A landscape with many valleys, sampled at points; each row gives a point and its height.
From any point a ball rolls to the lowest of the 2 points nearest to it. It stops when none of these is lower. Distance is the straight distance between rows; heights are no part of it.
kirud h=459: 106 117 102 126 70 96 157 112 137 98 159 89 158 106 152 137 120 137 103
 110 139 138 116 79 145 139 156 133 168 136 101 156 150
kebo h=464: 156 136 126 122 106 99 141 134 142 140 163 125 136 95 117 167 78 119 151
 120 114 139 124 108 123 76 182 97 139 155 121 136 148
ses h=285: 120 165 105 122 52 113 114 100 124 133 105 100 158 151 179 115 119 137
 165 157 138 145 181 100 111 147 104 132 105 127 86 103 130
vobi h=528: 148 127 141 84 159 118 160 115 125 143 120 105 127 162 184 112 151 111
 131 74 137 121 110 114 148 167 128 131 111 103 134 127 90
fonem h=547: 99 84 118 97 101 133 120 149 126 82 169 137 124 113 119 95 164 130 90
 111 132 78 137 128 136 137 121 141 118 136 100 110 146
Bak h=391: 78 79 151 119 103 134 142 135 86 89 147 117 137 149 107 72 160 141 150
 139 165 117 160 157 102 172 120 125 76 87 84 75 148
Risep h=529: 90 70 117 114 95 153 155 138 116 88 153 120 120 133 134 76 182 116 79
 107 162 105 138 145 153 168 104 152 109 134 99 98 155
tusa h=428: 142 141 72 123 85 133 115 125 155 136 118 97 144 131 185 122 123 133 111
 97 146 144 128 108 153 142 102 161 125 192 130 118 125
risot h=674: 186 138 158 97 158 113 97 154 145 158 193 120 126 121 130 116 130 137
 137 74 97 115 161 131 111 105 160 117 133 134 146 104 87
ruk h=696: 154 116 145 129 166 164 112 131 123 127 154 148 113 127 101 110 165 147
 133 115 124 106 137 162 108 146 110 132 118 108 153 98 85
sorov h=353: 122 137 128 115 102 122 109 118 165 149 94 141 124 159 138 154 103 148
 115 155 142 164 141 151 95 122 110 83 114 164 150 123 77
nes h=266: 95 150 113 107 66 114 88 138 112 123 84 114 166 152 186 117 124 136 165
 170 143 108 191 90 130 124 115 144 106 115 79 122 173
goriv h=352: 145 105 99 138 168 169 132 131 112 144 110 115 97 121 155 92 141 98 108
 92 139 95 65 150 172 154 113 193 143 160 132 140 140
Vok h=474: 48 120 163 118 89 128 151 113 121 116 95 109 127 165 155 120 178 131 110
 135 174 173 136 147 131 197 115 126 86 102 130 152 130
refa h=208: 200 169 136 153 171 119 179 135 102 157 167 117 93 91 140 188 90 103 158
 109 137 143 82 143 175 96 177 124 107 147 143 138 116
mon h=397: 137 124 151 106 116 89 159 108 142 138 137 122 134 145 136 144 109 143
 115 116 129 143 118 134 108 128 142 82 129 131 131 135 86
mure h=446: 101 122 83 122 48 106 123 123 156 119 134 95 153 130 182 134 124 135 100
 122 149 143 143 84 146 130 130 132 151 172 107 148 138
zerel h=173: 141 122 107 112 131 142 154 99 132 146 105 124 108 157 154 137 95 148
 127 119 161 137 104 118 113 114 106 89 91 147 146 99 69
zezaf h=661: 170 118 173 87 130 86 146 146 153 155 183 122 131 120 134 111 135 125
 100 76 93 140 150 149 129 126 165 97 148 136 117 119 104
bef h=240: 72 130 134 121 80 117 75 166 119 109 96 144 142 160 183 109 139 121 124
 180 129 108 188 120 126 120 94 126 103 110 102 124 169
nuvi h=561: 162 162 111 185 175 157 110 120 146 149 134 118 131 87 159 154 126 134
 136 92 132 117 85 151 178 161 150 198 152 160 162 169 170
vuv h=532: 119 167 122 170 141 136 121 83 124 106 112 128 153 98 97 149 122 134 165
 158 96 143 126 121 124 151 113 176 179 86 121 157 156
kilu h=420: 129 126 162 111 140 104 92 194 105 114 123 141 144 146 151 91 165 127
 147 156 74 100 189 107 116 105 121 110 135 57 100 122 129
Bili h=449: 69 116 110 122 76 115 135 100 116 83 122 132 138 140 133 151 115 139 122
 168 163 110 127 93 110 124 119 111 116 114 118 144 129
Tilit h=508: 67 104 134 126 86 135 134 139 136 91 134 131 130 141 132 99 192 101 73
 110 133 133 171 152 148 187 110 159 125 130 106 133 176
ror h=394: 136 118 101 134 55 84 138 129 169 141 154 110 127 135 148 96 125 131 67
 129 121 182 163 133 115 132 115 114 162 174 102 109 121
sutu h=263: 174 141 67 157 166 156 154 72 99 155 126 110 84 120 159 124 80 128 128
 94 175 131 87 88 144 107 124 133 132 153 121 128 127
karu h=212: 155 119 96 140 156 135 182 72 98 150 101 116 85 153 149 120 80 130 127
 116 173 146 84 103 118 104 111 102 113 144 128 115 81
dur h=376: 117 134 126 126 75 97 134 112 147 123 132 121 126 143 133 95 139 134 102
 152 112 166 172 136 98 143 100 105 136 129 107 100 108
vev h=415: 137 129 114 149 141 112 176 120 110 145 91 126 122 136 113 226 62 126
 128 150 171 134 70 119 136 86 165 97 107 177 134 152 102
Menif h=435: 46 93 126 140 73 139 148 101 92 67 128 127 125 147 109 130 127 143 127
 179 188 118 117 119 104 132 105 119 93 107 115 122 147
sufav h=455: 72 100 125 138 59 129 176 89 110 106 103 88 129 163 143 101 173 138 106
 144 177 169 125 126 136 177 117 138 104 123 118 132 128
lar h=203: 109 129 126 126 98 117 78 178 124 114 111 144 133 132 153 83 159 109 104
 149 96 110 192 136 130 129 87 149 131 120 99 106 170
mupe h=487: 92 133 153 101 131 91 127 141 134 133 118 124 141 134 174 195 102 112
 115 101 119 108 111 100 148 117 180 106 142 131 140 203 135
Debi h=511: 119 134 153 102 147 83 69 158 151 120 117 112 161 124 172 131 155 89 127
 77 80 102 153 87 152 136 166 146 159 113 157 182 163
balak h=543: 156 147 136 175 154 151 114 139 144 143 134 136 135 79 117 158 131 120
 124 102 100 110 96 164 163 152 149 185 151 166 144 179 161
nuzop h=160: 78 92 146 134 149 170 161 110 115 114 117 162 96 127 23 93 151 146 122
 157 154 171 91 175 118 133 95 110 114 136 157 97 124
dapef h=390: 138 143 148 108 161 109 95 174 111 117 128 135 148 122 132 122 138 128
 173 141 65 94 169 73 117 88 153 120 156 54 113 144 133
bine h=515: 127 129 162 120 134 137 125 121 118 117 130 113 139 149 142 93 195 121
 144 103 133 137 163 148 122 198 110 143 86 86 129 112 113
Paze h=214: 85 81 157 104 200 162 166 128 116 159 94 160 98 157 92 109 154 93 127
 136 151 164 86 210 162 148 117 115 122 114 142 131 97
zibu h=72: 85 100 157 119 167 182 118 153 124 105 125 169 108 125 54 120 157 137
 127 132 132 138 117 187 118 152 100 125 116 118 161 118 130
Gazi h=335: 111 113 139 108 86 98 113 127 161 158 114 146 128 163 155 159 87 144 98
 166 158 144 139 124 101 95 132 64 129 158 139 149 77
Bevu h=354: 122 152 156 122 90 95 137 115 129 129 138 105 136 145 139 78 170 128 131
 150 107 172 189 142 83 164 108 111 115 86 78 98 123
dor h=432: 169 153 122 155 128 110 184 130 128 136 134 124 117 113 113 218 72 109
 149 141 160 161 88 113 149 69 178 100 101 194 130 146 110
birus h=439: 87 84 180 94 175 137 122 156 128 87 135 165 140 145 103 136 179 114 124
 114 128 97 138 154 125 165 138 118 121 91 135 150 119
desu h=385: 132 139 114 109 151 129 87 146 129 109 161 110 140 99 111 145 131 114
 160 99 76 80 140 66 127 88 181 154 153 82 123 144 167
venab h=120: 33 99 159 134 83 117 109 135 137 122 114 155 111 155 94 133 131 148 70
 207 180 186 132 145 97 110 96 100 135 135 148 149 118
Lup h=419: 156 90 119 114 150 142 170 132 110 119 177 130 110 89 68 139 111 132 120
 94 122 70 75 135 127 76 192 114 115 138 111 122 136
Gof h=384: 76 114 198 97 125 88 92 158 119 104 136 151 141 166 160 116 174 111 124
 146 129 109 173 127 101 157 122 79 112 58 126 160 124
zuded h=707: 159 101 122 129 165 173 109 136 115 122 156 165 106 111 83 125 122 152
 138 130 134 76 116 151 104 106 122 125 105 130 154 93 95
rasaf h=238: 135 117 162 160 117 91 199 86 147 150 91 87 122 155 112 135 136 129 109
 143 145 224 82 158 133 154 147 144 168 157 135 134 98
Momap h=460: 50 123 145 135 88 125 134 119 126 109 107 133 118 136 94 114 173 127 94
 158 130 183 144 154 123 171 102 129 134 118 138 145 154
Bigo h=308: 141 101 103 158 157 159 176 83 101 110 124 134 105 117 89 116 111 134
 126 115 149 105 69 121 125 119 127 126 132 131 131 135 134
gedov h=279: 141 191 121 107 126 132 115 125 136 137 90 143 148 159 134 153 84 138
 176 182 134 128 169 71 112 99 96 93 138 98 93 131 132
Laf h=548: 150 147 121 180 121 109 129 110 143 127 139 131 152 84 98 131 105 125
 147 149 83 157 132 137 127 138 129 164 197 126 110 154 170
dizo h=249: 165 138 167 188 117 111 145 124 146 153 152 149 116 97 59 122 123 119
 108 140 85 178 141 196 119 124 130 135 172 167 124 115 146
nedi h=269: 125 102 116 159 129 115 197 84 117 117 116 123 128 125 99 151 103 132
 119 128 149 131 64 115 128 116 148 123 142 148 129 142 125
vibo h=209: 119 112 161 145 146 155 156 90 120 131 115 155 99 139 40 112 128 159 140
 167 143 162 88 167 91 111 103 102 116 139 167 90 100
sidib h=457: 162 126 123 114 122 115 155 128 142 127 194 91 137 86 129 134 110 117
 141 70 100 129 118 104 129 101 183 127 152 131 123 114 145
Mutur h=201: 92 139 114 127 114 136 103 156 119 92 76 153 156 124 145 138 119 132 154
 190 109 96 151 81 145 99 111 136 146 81 85 168 190
Buro h=531: 137 151 154 129 160 115 71 140 137 116 118 122 156 125 154 137 165 113
 141 87 93 107 157 118 140 168 133 179 148 108 163 180 142
gaf h=467: 143 96 80 114 109 131 154 136 123 174 111 97 96 155 182 123 95 123 96
 129 156 133 72 148 148 115 118 130 125 187 130 102 76
Fup h=538: 91 107 136 128 126 157 154 139 148 150 103 141 101 135 89 115 161 124 72
 124 130 178 116 196 137 153 107 143 136 169 145 124 125
gera h=157: 88 115 105 129 93 118 91 163 140 125 103 165 152 135 140 138 105 132 114
 210 127 101 136 87 143 82 116 98 157 103 104 160 166
mutu h=361: 91 110 159 138 123 153 138 145 93 121 144 120 125 142 90 57 182 135 157
 134 143 158 180 180 98 180 107 147 83 84 91 59 156
givig h=506: 117 132 155 130 121 99 131 170 133 142 119 125 135 109 169 190 114 96
 112 108 104 126 97 135 174 117 189 141 147 167 124 214 160
fusa h=122: 164 117 165 122 151 124 168 147 121 158 140 139 105 123 108 155 103 118
 123 114 120 110 90 182 154 107 157 115 114 162 128 135 89
nug h=356: 108 136 164 116 101 86 96 138 137 131 112 139 145 153 166 111 150 119
 120 154 95 143 172 117 108 144 119 80 136 81 118 144 124
tosi h=414: 137 129 108 127 168 142 79 154 121 100 163 134 138 96 97 133 147 134 154
 122 81 64 141 99 119 112 153 185 145 97 123 141 154
led h=516: 132 157 120 161 142 130 136 86 109 85 140 118 155 95 105 134 148 133 166
 121 101 115 127 103 129 171 130 176 157 62 114 149 151
Semo h=288: 132 145 186 172 125 95 138 123 150 164 112 152 119 126 66 123 134 111
 108 163 74 204 144 185 113 132 131 109 174 140 139 138 138
razem h=475: 136 134 91 157 99 108 181 78 125 93 152 87 152 94 129 123 126 133 142 95
 126 144 96 77 139 157 141 155 159 117 108 146 153
tapun h=598: 189 151 118 135 108 89 87 179 169 169 152 123 155 112 167 91 108 104 132
 121 67 166 180 101 150 105 134 119 177 127 120 96 167
Tosuz h=198: 85 105 155 127 114 108 183 85 143 135 94 110 116 168 101 127 152 142 96
 161 167 197 94 149 121 148 128 113 136 134 144 128 93
zuva h=509: 126 89 114 136 110 165 116 126 87 103 122 118 117 146 148 53 165 125 136
 96 175 95 146 142 132 156 100 161 64 137 127 76 153
Toki h=447: 117 111 90 151 108 172 118 131 140 106 130 138 120 96 94 115 144 136 102
 131 115 120 108 154 129 144 101 166 144 165 129 113 154
Remuk h=417: 153 118 123 117 94 106 152 105 149 136 157 129 135 122 110 125 96 149
 122 128 122 150 130 128 98 103 126 92 135 158 124 98 88
Zur h=421: 128 98 95 147 108 147 168 110 132 106 141 117 134 98 112 106 143 135 91
 102 125 127 96 137 143 155 124 153 161 153 110 131 147
kimel h=141: 166 164 99 114 134 135 125 96 132 152 132 116 131 149 165 142 97 148 145
 105 158 133 133 93 117 116 111 93 79 147 144 79 72
rapu h=444: 155 99 96 118 154 145 152 120 107 116 165 138 113 96 64 141 91 147 132
 122 133 71 88 102 100 67 158 103 102 123 123 97 118
tano h=302: 133 147 97 132 61 138 111 106 110 133 122 99 144 135 169 91 139 147 152
 144 146 134 181 129 114 149 89 151 75 137 97 63 130
Lor h=313: 159 115 79 148 164 158 152 112 102 153 119 119 87 115 153 112 100 107
 117 97 155 102 56 130 159 124 135 162 137 162 120 146 134
Dod h=634: 135 134 125 78 92 85 99 156 184 148 139 95 129 145 204 107 130 116 90 83
 118 135 159 110 147 112 130 118 123 179 135 119 115
regan h=388: 124 90 132 126 145 122 172 121 127 96 162 134 136 83 68 140 125 121 109
 108 119 83 76 133 136 113 182 133 148 124 103 159 157
Velaf h=278: 164 160 98 154 137 165 115 103 147 167 112 140 128 132 128 176 79 146
 138 138 162 138 110 139 131 120 110 122 113 180 160 118 107
Fak h=389: 130 101 111 135 149 159 167 113 128 136 115 119 121 129 130 88 169 104
 98 89 133 134 96 157 169 179 110 168 153 136 118 131 138
repu h=558: 82 95 145 103 148 158 151 154 145 128 110 142 105 149 121 113 169 111 87
 115 140 145 117 183 154 171 105 141 118 135 142 124 130
Duk h=556: 113 91 101 105 115 146 99 156 116 84 156 152 119 95 90 104 135 143 120
 155 111 72 139 133 109 98 104 142 127 131 95 95 143
rasi h=211: 175 128 151 178 111 120 121 153 138 142 160 167 111 85 59 127 115 116
 108 160 82 139 140 189 125 89 135 119 157 178 109 121 145
raz h=445: 151 137 145 135 153 102 84 210 131 143 110 147 148 143 152 90 160 117
 115 141 56 109 187 116 142 111 110 122 156 81 123 115 140
mot h=718: 143 90 97 129 189 183 105 141 100 106 146 171 92 111 78 140 124 150 134
 113 145 54 90 125 109 95 138 141 94 124 148 113 122
Leb h=433: 150 117 84 117 81 130 133 133 154 135 161 122 136 103 124 126 91 145 114
 118 138 122 127 118 125 88 137 114 137 195 113 100 122
Mef h=219: 146 187 117 166 140 164 113 62 121 154 114 121 102 149 139 111 135 169
 164 149 172 169 134 144 107 146 87 100 90 109 168 91 91
zadiv h=458: 90 120 115 108 69 110 96 142 152 128 128 127 148 142 182 147 119 128 90
 131 146 117 147 89 139 112 131 117 145 159 130 160 135
Veser h=159: 51 108 174 139 98 101 140 106 139 127 100 126 122 165 98 149 147 150 82
 187 175 199 110 138 105 125 122 113 151 138 154 155 110
Bam h=360: 140 153 153 134 143 139 141 101 149 158 103 121 118 147 143 130 147 136
 128 110 122 176 121 159 119 180 108 123 126 120 162 142 85
meruv h=552: 135 151 146 152 163 155 79 132 132 119 126 134 132 115 123 128 178 132
 136 122 101 121 153 153 132 180 100 181 143 105 162 141 136
midop h=268: 80 115 178 91 197 158 148 138 126 157 75 144 104 173 130 135 155 102 135
 125 145 157 88 191 142 176 109 108 107 98 165 150 84
gov h=503: 113 130 123 112 163 146 75 149 125 114 107 186 132 122 89 190 87 131 152
 157 119 73 125 124 98 86 139 106 112 125 140 145 129
mez h=69: 62 96 145 136 91 123 101 141 138 119 107 168 122 135 105 133 117 133 85
 206 128 146 137 148 106 105 104 95 154 133 138 146 146
kep h=612: 194 163 123 105 100 92 86 159 181 184 150 127 151 131 171 119 87 110 155
 121 100 172 172 93 137 105 147 93 152 149 139 109 140
Nitu h=521: 111 121 155 122 137 124 122 134 126 105 143 147 143 122 91 102 174 121
 115 133 93 130 162 148 112 163 116 131 154 89 109 128 134
binip h=517: 99 102 118 121 103 136 179 127 159 156 111 117 83 156 96 86 160 133 55
 130 156 202 127 179 130 152 102 127 130 170 132 88 103
vil h=323: 136 145 170 144 138 116 104 128 146 154 116 159 133 123 92 119 130 124
 124 158 84 168 158 172 95 135 109 105 161 111 143 135 119
sab h=386: 142 119 97 141 135 178 118 112 114 127 112 113 97 137 170 68 162 118 107
 96 161 112 106 146 164 152 80 189 111 152 144 112 134
lesof h=164: 183 122 165 149 118 116 155 139 133 141 155 147 110 100 78 151 108 124
 119 125 104 128 117 182 139 100 154 109 129 177 120 139 112
ter h=174: 143 157 111 102 122 130 101 119 140 135 137 126 145 132 141 147 102 136
 150 111 132 111 138 93 117 111 122 113 108 147 141 104 108
Dabek h=315: 119 146 97 116 71 94 113 116 151 135 108 130 151 166 142 162 84 142 135
 180 166 156 149 78 106 100 124 75 145 153 113 132 105
libe h=383: 121 114 93 156 144 173 110 115 77 72 136 137 115 109 98 106 157 140 162
 132 144 69 115 110 124 140 121 179 95 87 120 118 164
lali h=210: 140 147 140 99 157 128 65 144 132 129 126 147 135 134 134 146 129 131
 146 110 116 89 156 120 111 115 122 131 104 135 163 125 93
sef h=328: 159 149 149 155 156 135 168 97 139 164 113 107 121 133 141 130 135 124
 128 98 120 175 92 165 160 189 126 153 153 113 154 155 114
repe h=583: 191 171 114 137 132 118 87 160 154 156 165 124 149 95 150 102 115 130
 151 130 86 146 177 108 148 107 124 157 185 126 103 107 161
reliv h=166: 188 141 152 151 160 109 190 133 94 160 150 125 84 115 113 161 96 92 148
 127 131 133 63 167 176 103 153 114 113 152 128 137 83
Vaz h=158: 153 160 113 90 178 135 77 149 125 129 141 100 128 141 157 127 139 136
 148 85 163 70 160 100 128 85 124 147 65 138 192 97 81
dufud h=193: 137 160 144 107 177 115 78 144 112 122 122 98 143 163 171 122 164 128
 161 93 155 81 175 109 121 135 119 161 61 113 189 133 89
Taso h=466: 122 123 107 108 136 120 131 118 121 118 147 148 131 105 75 183 74 138
 139 152 128 85 118 94 94 58 162 82 107 136 114 117 125
Mig h=368: 141 136 135 133 192 122 171 94 100 144 107 125 121 133 124 189 82 132
 137 105 143 119 88 101 116 116 144 89 103 108 145 145 90
kudiv h=566: 171 162 114 167 131 122 105 129 144 130 170 118 147 76 126 100 134 132
 133 123 77 145 165 132 143 143 116 186 197 113 99 119 165
Lev h=730: 119 108 81 114 163 178 90 147 124 105 134 165 117 103 97 159 106 141 125
 119 140 44 86 115 120 84 136 147 82 164 147 124 140
Zetik h=686: 189 130 158 127 174 137 116 133 139 162 178 132 116 126 118 108 149 148
 121 92 111 111 146 167 126 141 137 139 130 135 158 100 83
vozud h=499: 149 101 109 124 116 147 179 116 141 163 122 108 87 151 130 67 146 129 84
 113 144 172 114 171 138 153 90 131 122 160 123 89 88
fata h=560: 161 151 140 113 198 120 112 122 119 202 97 110 97 157 194 133 115 92 133
 107 136 124 80 165 156 165 124 156 121 131 174 135 84
gudo h=539: 115 128 116 119 150 167 83 162 110 80 127 163 119 113 94 136 125 151 166
 170 112 75 147 127 102 90 97 154 119 95 99 110 140
tikon h=483: 114 121 129 102 145 127 107 146 126 122 140 153 130 100 88 195 83 122
 135 137 115 70 116 102 115 63 185 91 111 135 123 159 151
soti h=338: 132 145 119 119 151 99 161 89 117 122 144 108 149 118 115 183 86 134 150
 106 130 134 118 62 104 112 159 84 116 98 135 128 110
Zavav h=195: 126 129 160 97 173 119 69 168 119 98 130 132 144 150 139 129 166 119 150
 108 113 75 175 118 113 136 128 147 102 109 163 142 105
Samop h=145: 101 88 161 114 191 192 135 145 114 122 105 169 96 141 81 136 141 124 129
 129 147 117 82 191 134 143 114 120 105 120 168 134 109
Sakap h=624: 155 152 107 82 83 101 77 154 182 163 131 110 147 148 182 125 103 118 126
 108 130 144 173 91 135 95 134 97 127 181 139 111 123
pifa h=579: 167 158 122 143 201 126 116 131 107 177 114 102 108 123 187 148 113 88
 139 85 131 106 71 145 184 157 147 180 135 139 169 154 126
malug h=277: 98 155 163 123 135 113 112 138 86 89 101 134 157 138 148 136 152 139 186
 153 105 108 173 106 103 143 130 135 128 43 85 157 147
tuk h=522: 92 115 120 115 151 176 65 163 117 90 113 177 117 124 95 155 113 139 155
 173 123 84 129 145 97 107 93 131 108 124 142 123 129
Des h=450: 133 92 82 111 94 134 161 139 134 145 136 112 116 125 147 132 99 142 95
 121 161 115 87 136 139 90 135 119 122 200 118 108 101
nupaz h=647: 170 125 156 77 117 91 124 170 168 163 173 98 119 122 170 106 127 110 90
 54 93 135 150 139 147 106 155 126 139 178 131 104 119
Pitat h=233: 93 84 129 140 103 123 180 86 129 114 108 117 124 154 99 144 121 149 92
 164 172 147 78 132 117 114 131 109 140 148 139 125 102
sur h=307: 97 151 169 126 113 125 117 136 94 113 79 128 156 157 165 115 138 151 185
 177 126 132 187 125 91 128 108 122 103 63 75 130 154
mivom h=512: 131 130 144 71 165 114 157 124 109 129 139 99 126 148 165 138 139 121
 133 66 129 94 110 91 138 132 157 112 103 96 141 121 90
mezis h=482: 152 99 83 114 120 135 162 112 115 176 110 104 76 155 168 80 114 107 97
 117 162 155 78 159 144 142 102 132 140 162 116 100 82
musud h=440: 53 108 136 137 68 130 166 99 108 106 113 110 120 149 93 91 176 141 107
 165 172 190 137 140 124 166 103 131 110 124 122 108 147
Podu h=413: 162 109 126 138 75 78 169 136 157 144 169 116 133 110 124 108 113 124 82
 109 108 173 149 148 128 124 148 119 172 179 98 116 133
rari h=485: 64 124 133 139 110 158 123 126 126 105 99 125 127 123 114 113 188 117 98
 115 120 156 143 162 151 197 98 172 129 123 137 146 167
tur h=489: 123 130 147 109 104 77 87 162 165 150 134 122 155 132 185 125 124 105
 101 102 102 131 156 89 155 121 166 96 157 124 153 165 157
Filik h=472: 96 117 143 106 94 85 115 138 151 149 132 126 147 141 183 164 105 122 97
 123 136 128 135 95 142 110 164 91 155 132 137 190 133
geki h=253: 150 163 120 122 145 154 91 150 141 133 89 160 145 132 119 146 93 141 170
 183 114 107 155 97 125 82 99 121 155 99 97 140 149
Vad h=533: 135 120 143 122 139 140 144 107 113 98 152 124 143 130 108 92 185 121
 135 99 122 120 147 130 133 180 124 147 125 84 118 120 123
tenop h=392: 142 124 143 144 167 119 183 103 105 148 88 132 106 148 109 191 75 128
 136 143 152 129 71 144 118 102 143 90 99 147 148 139 77
vud h=242: 88 141 136 132 120 117 102 133 105 82 97 141 152 117 134 136 149 117 149
 155 91 107 146 104 128 146 124 152 156 69 101 173 171
kopok h=375: 141 124 161 75 133 115 117 138 153 149 128 141 113 158 147 136 123 148
 114 120 128 133 140 157 92 123 120 74 101 143 144 113 62
Dokeb h=468: 100 113 103 149 113 187 108 129 112 98 125 141 106 104 88 97 150 138 130
 148 134 120 123 156 126 143 76 161 113 134 130 94 155
lopun h=498: 117 117 163 149 132 95 127 152 133 119 135 157 143 113 90 103 157 103 96
 146 69 133 154 145 122 145 128 122 193 83 103 144 165
Morep h=359: 116 108 83 136 113 136 163 117 128 95 150 123 138 78 88 141 108 135 111
 122 126 91 63 106 131 116 171 145 141 157 108 153 166
ragov h=117: 61 102 114 150 84 128 93 142 135 104 96 160 141 125 121 145 117 125 98
 208 133 121 131 115 126 99 103 123 165 125 119 169 167
Vus h=298: 129 176 98 116 107 113 119 102 139 126 108 126 158 142 125 180 71 126
 166 167 143 144 146 64 108 116 119 105 145 132 111 133 129
Ritev h=304: 146 136 140 120 175 105 188 105 110 128 160 92 138 104 128 175 96 113
 147 69 116 132 97 82 132 111 196 109 126 97 135 148 132
dunit h=493: 85 129 161 104 107 126 140 123 144 124 105 107 125 166 173 104 196 116
 105 107 145 161 159 154 135 204 108 135 82 114 127 126 121
loz h=182: 140 148 144 154 149 159 143 75 124 145 114 136 91 147 90 97 138 165 140
 153 160 184 107 164 94 130 87 88 101 118 171 88 74
vuga h=495: 154 137 113 170 153 123 168 80 117 101 162 116 152 82 89 122 131 132 149
 101 115 128 90 102 131 158 151 164 168 91 123 150 159
furi h=252: 199 154 145 139 166 113 201 124 107 137 186 97 113 85 135 179 95 100 164
 90 127 156 99 114 153 88 205 126 117 127 140 130 138
bifim h=346: 144 116 81 171 153 167 141 74 85 87 133 142 107 103 81 107 124 140 147
 133 155 95 96 100 108 118 119 138 113 97 121 113 143
nonuv h=167: 121 133 97 130 75 116 78 163 156 135 110 133 143 136 165 93 131 114 96
 154 103 132 179 118 138 117 86 129 148 147 103 108 161
lesa h=329: 100 132 131 142 84 153 123 122 94 134 123 99 127 137 133 65 160 149 155
 140 145 163 169 164 95 174 95 152 75 107 104 67 153
Vikib h=355: 145 150 132 113 156 113 88 162 138 137 146 120 151 108 128 154 115 96
 174 121 71 108 155 65 132 79 189 119 167 74 124 155 172
Nub h=448: 172 163 133 134 119 113 142 137 138 145 151 139 123 105 112 197 70 113
 159 128 130 143 121 127 142 70 178 91 110 189 130 144 124
guz h=330: 102 153 165 118 106 107 133 108 105 111 112 116 141 153 140 104 150 143
 165 171 119 155 173 140 74 149 109 106 102 69 89 113 118
gisu h=127: 143 130 103 162 80 98 113 162 156 151 120 140 147 120 142 97 114 112 92
 161 83 163 164 123 140 115 110 121 186 148 97 114 169
dul h=584: 169 170 105 160 207 133 105 124 134 155 130 100 124 104 179 158 121 126
 141 71 146 102 96 115 187 143 166 189 133 141 178 156 154
Dotol h=409: 167 145 75 153 111 156 117 105 138 136 129 102 123 125 183 87 143 138
 120 83 152 122 124 115 163 147 91 182 113 167 142 103 127
dadiz h=172: 172 159 99 112 155 149 107 108 113 147 151 108 113 142 168 119 117 147
 147 89 167 99 146 76 126 95 119 108 68 130 158 65 80
Zopa h=250: 158 167 99 165 159 180 110 76 131 155 99 144 93 148 139 141 101 163 143
 141 181 143 118 139 127 125 96 105 102 146 180 94 95
Gasol h=267: 155 135 150 175 131 95 194 76 133 145 97 94 126 144 130 164 96 136 137
 124 146 207 77 135 131 147 149 133 153 151 147 148 96
vavi h=333: 145 132 92 167 119 142 149 117 138 120 137 131 142 83 93 165 96 134 136
 129 126 116 84 128 134 121 156 150 143 177 119 159 155
fefi h=411: 74 95 195 78 149 115 134 141 132 102 145 153 138 160 143 136 163 120 109
 125 149 107 140 148 112 154 134 81 106 78 130 156 96
kib h=351: 135 158 171 141 154 128 97 144 133 147 95 162 133 140 106 121 125 141
 151 187 81 159 160 158 85 103 96 96 154 80 132 125 107
sabas h=320: 148 152 107 119 133 122 98 162 149 136 131 134 154 102 127 148 86 114
 168 149 85 115 134 70 145 73 162 127 176 96 99 150 190
Tik h=306: 158 176 126 100 121 106 107 157 149 151 107 127 167 149 159 130 86 121
 179 157 107 137 165 61 134 93 131 82 154 83 106 131 140
votuv h=471: 119 107 148 125 128 94 86 185 137 133 132 152 147 123 131 102 154 106 93
 140 65 94 159 119 136 120 141 112 171 97 125 138 166
kibur h=305: 146 135 73 150 125 168 127 116 144 136 119 137 130 109 121 162 88 137
 131 120 151 112 90 120 140 113 127 140 123 178 143 130 131
fofad h=412: 137 127 95 147 156 164 83 145 102 86 166 123 130 96 105 104 173 139 155
 135 112 58 145 111 130 135 124 214 119 99 120 120 156
sanat h=741: 140 131 86 116 168 164 92 143 130 114 145 123 128 100 116 147 121 131
 128 94 131 57 101 93 137 83 153 159 98 148 147 125 151
ges h=496: 140 121 136 94 163 131 146 117 94 111 144 120 123 145 131 130 138 136
 151 87 140 91 121 90 107 129 135 90 87 85 137 110 82
seti h=545: 141 135 156 83 184 120 134 131 128 170 97 115 111 171 187 127 141 95 131
 100 132 128 100 151 145 180 118 133 106 108 158 138 70
mam h=331: 139 156 129 109 92 87 105 139 143 139 125 120 152 140 169 101 124 128
 152 145 93 140 181 93 121 113 115 95 138 95 90 113 124
beded h=294: 160 147 140 178 138 113 182 107 127 158 109 113 126 117 137 172 98 118
 144 115 129 184 82 160 157 161 152 163 152 152 147 171 122
mapi h=434: 164 113 121 120 99 95 193 117 144 133 168 93 136 106 145 119 110 128 117
 85 120 162 104 124 144 135 157 131 157 155 115 125 131
zomu h=286: 136 141 116 136 132 125 100 149 144 128 112 160 153 105 104 149 90 130
 153 166 87 109 129 112 126 97 134 127 171 117 105 154 164
nefol h=480: 116 118 118 104 133 132 122 122 91 84 145 132 138 128 119 129 141 139
 153 113 132 74 132 95 110 129 129 125 91 94 120 113 120
nunov h=416: 58 89 140 139 100 150 154 110 80 80 123 128 120 144 89 86 146 141 152
 158 174 127 126 148 111 152 109 119 82 96 108 96 153
dofa h=465: 91 124 105 124 104 134 135 104 98 82 116 118 141 129 142 136 141 136 143
 118 147 88 126 95 125 152 122 135 91 107 118 132 145
dere h=492: 130 114 100 153 101 175 98 137 104 103 146 120 114 115 131 65 164 137
 129 124 145 102 157 147 126 147 82 184 81 139 120 59 151
nibu h=525: 144 147 144 151 141 130 120 153 139 130 126 147 139 88 120 189 116 109
 135 100 95 119 98 146 157 127 177 156 143 164 133 200 163

For each start below, name the point where the ball stops.
Bevu -> mez
mot -> mure
libe -> mez
dor -> fusa
Dotol -> kimel
binip -> geki
dere -> kimel
Sakap -> mure
dul -> mure

Call two points neighbours if one is among the 2 nearest of the other. Go from one point of each pair to the other, from neighbour to neighbour, staying as low as possible. Name the highest point that can't be avoided.
mez and geki -> tosi
loz and zibu -> vibo
musud and mez -> Vad
kimel and Vaz -> dadiz
zibu and musud -> Duk
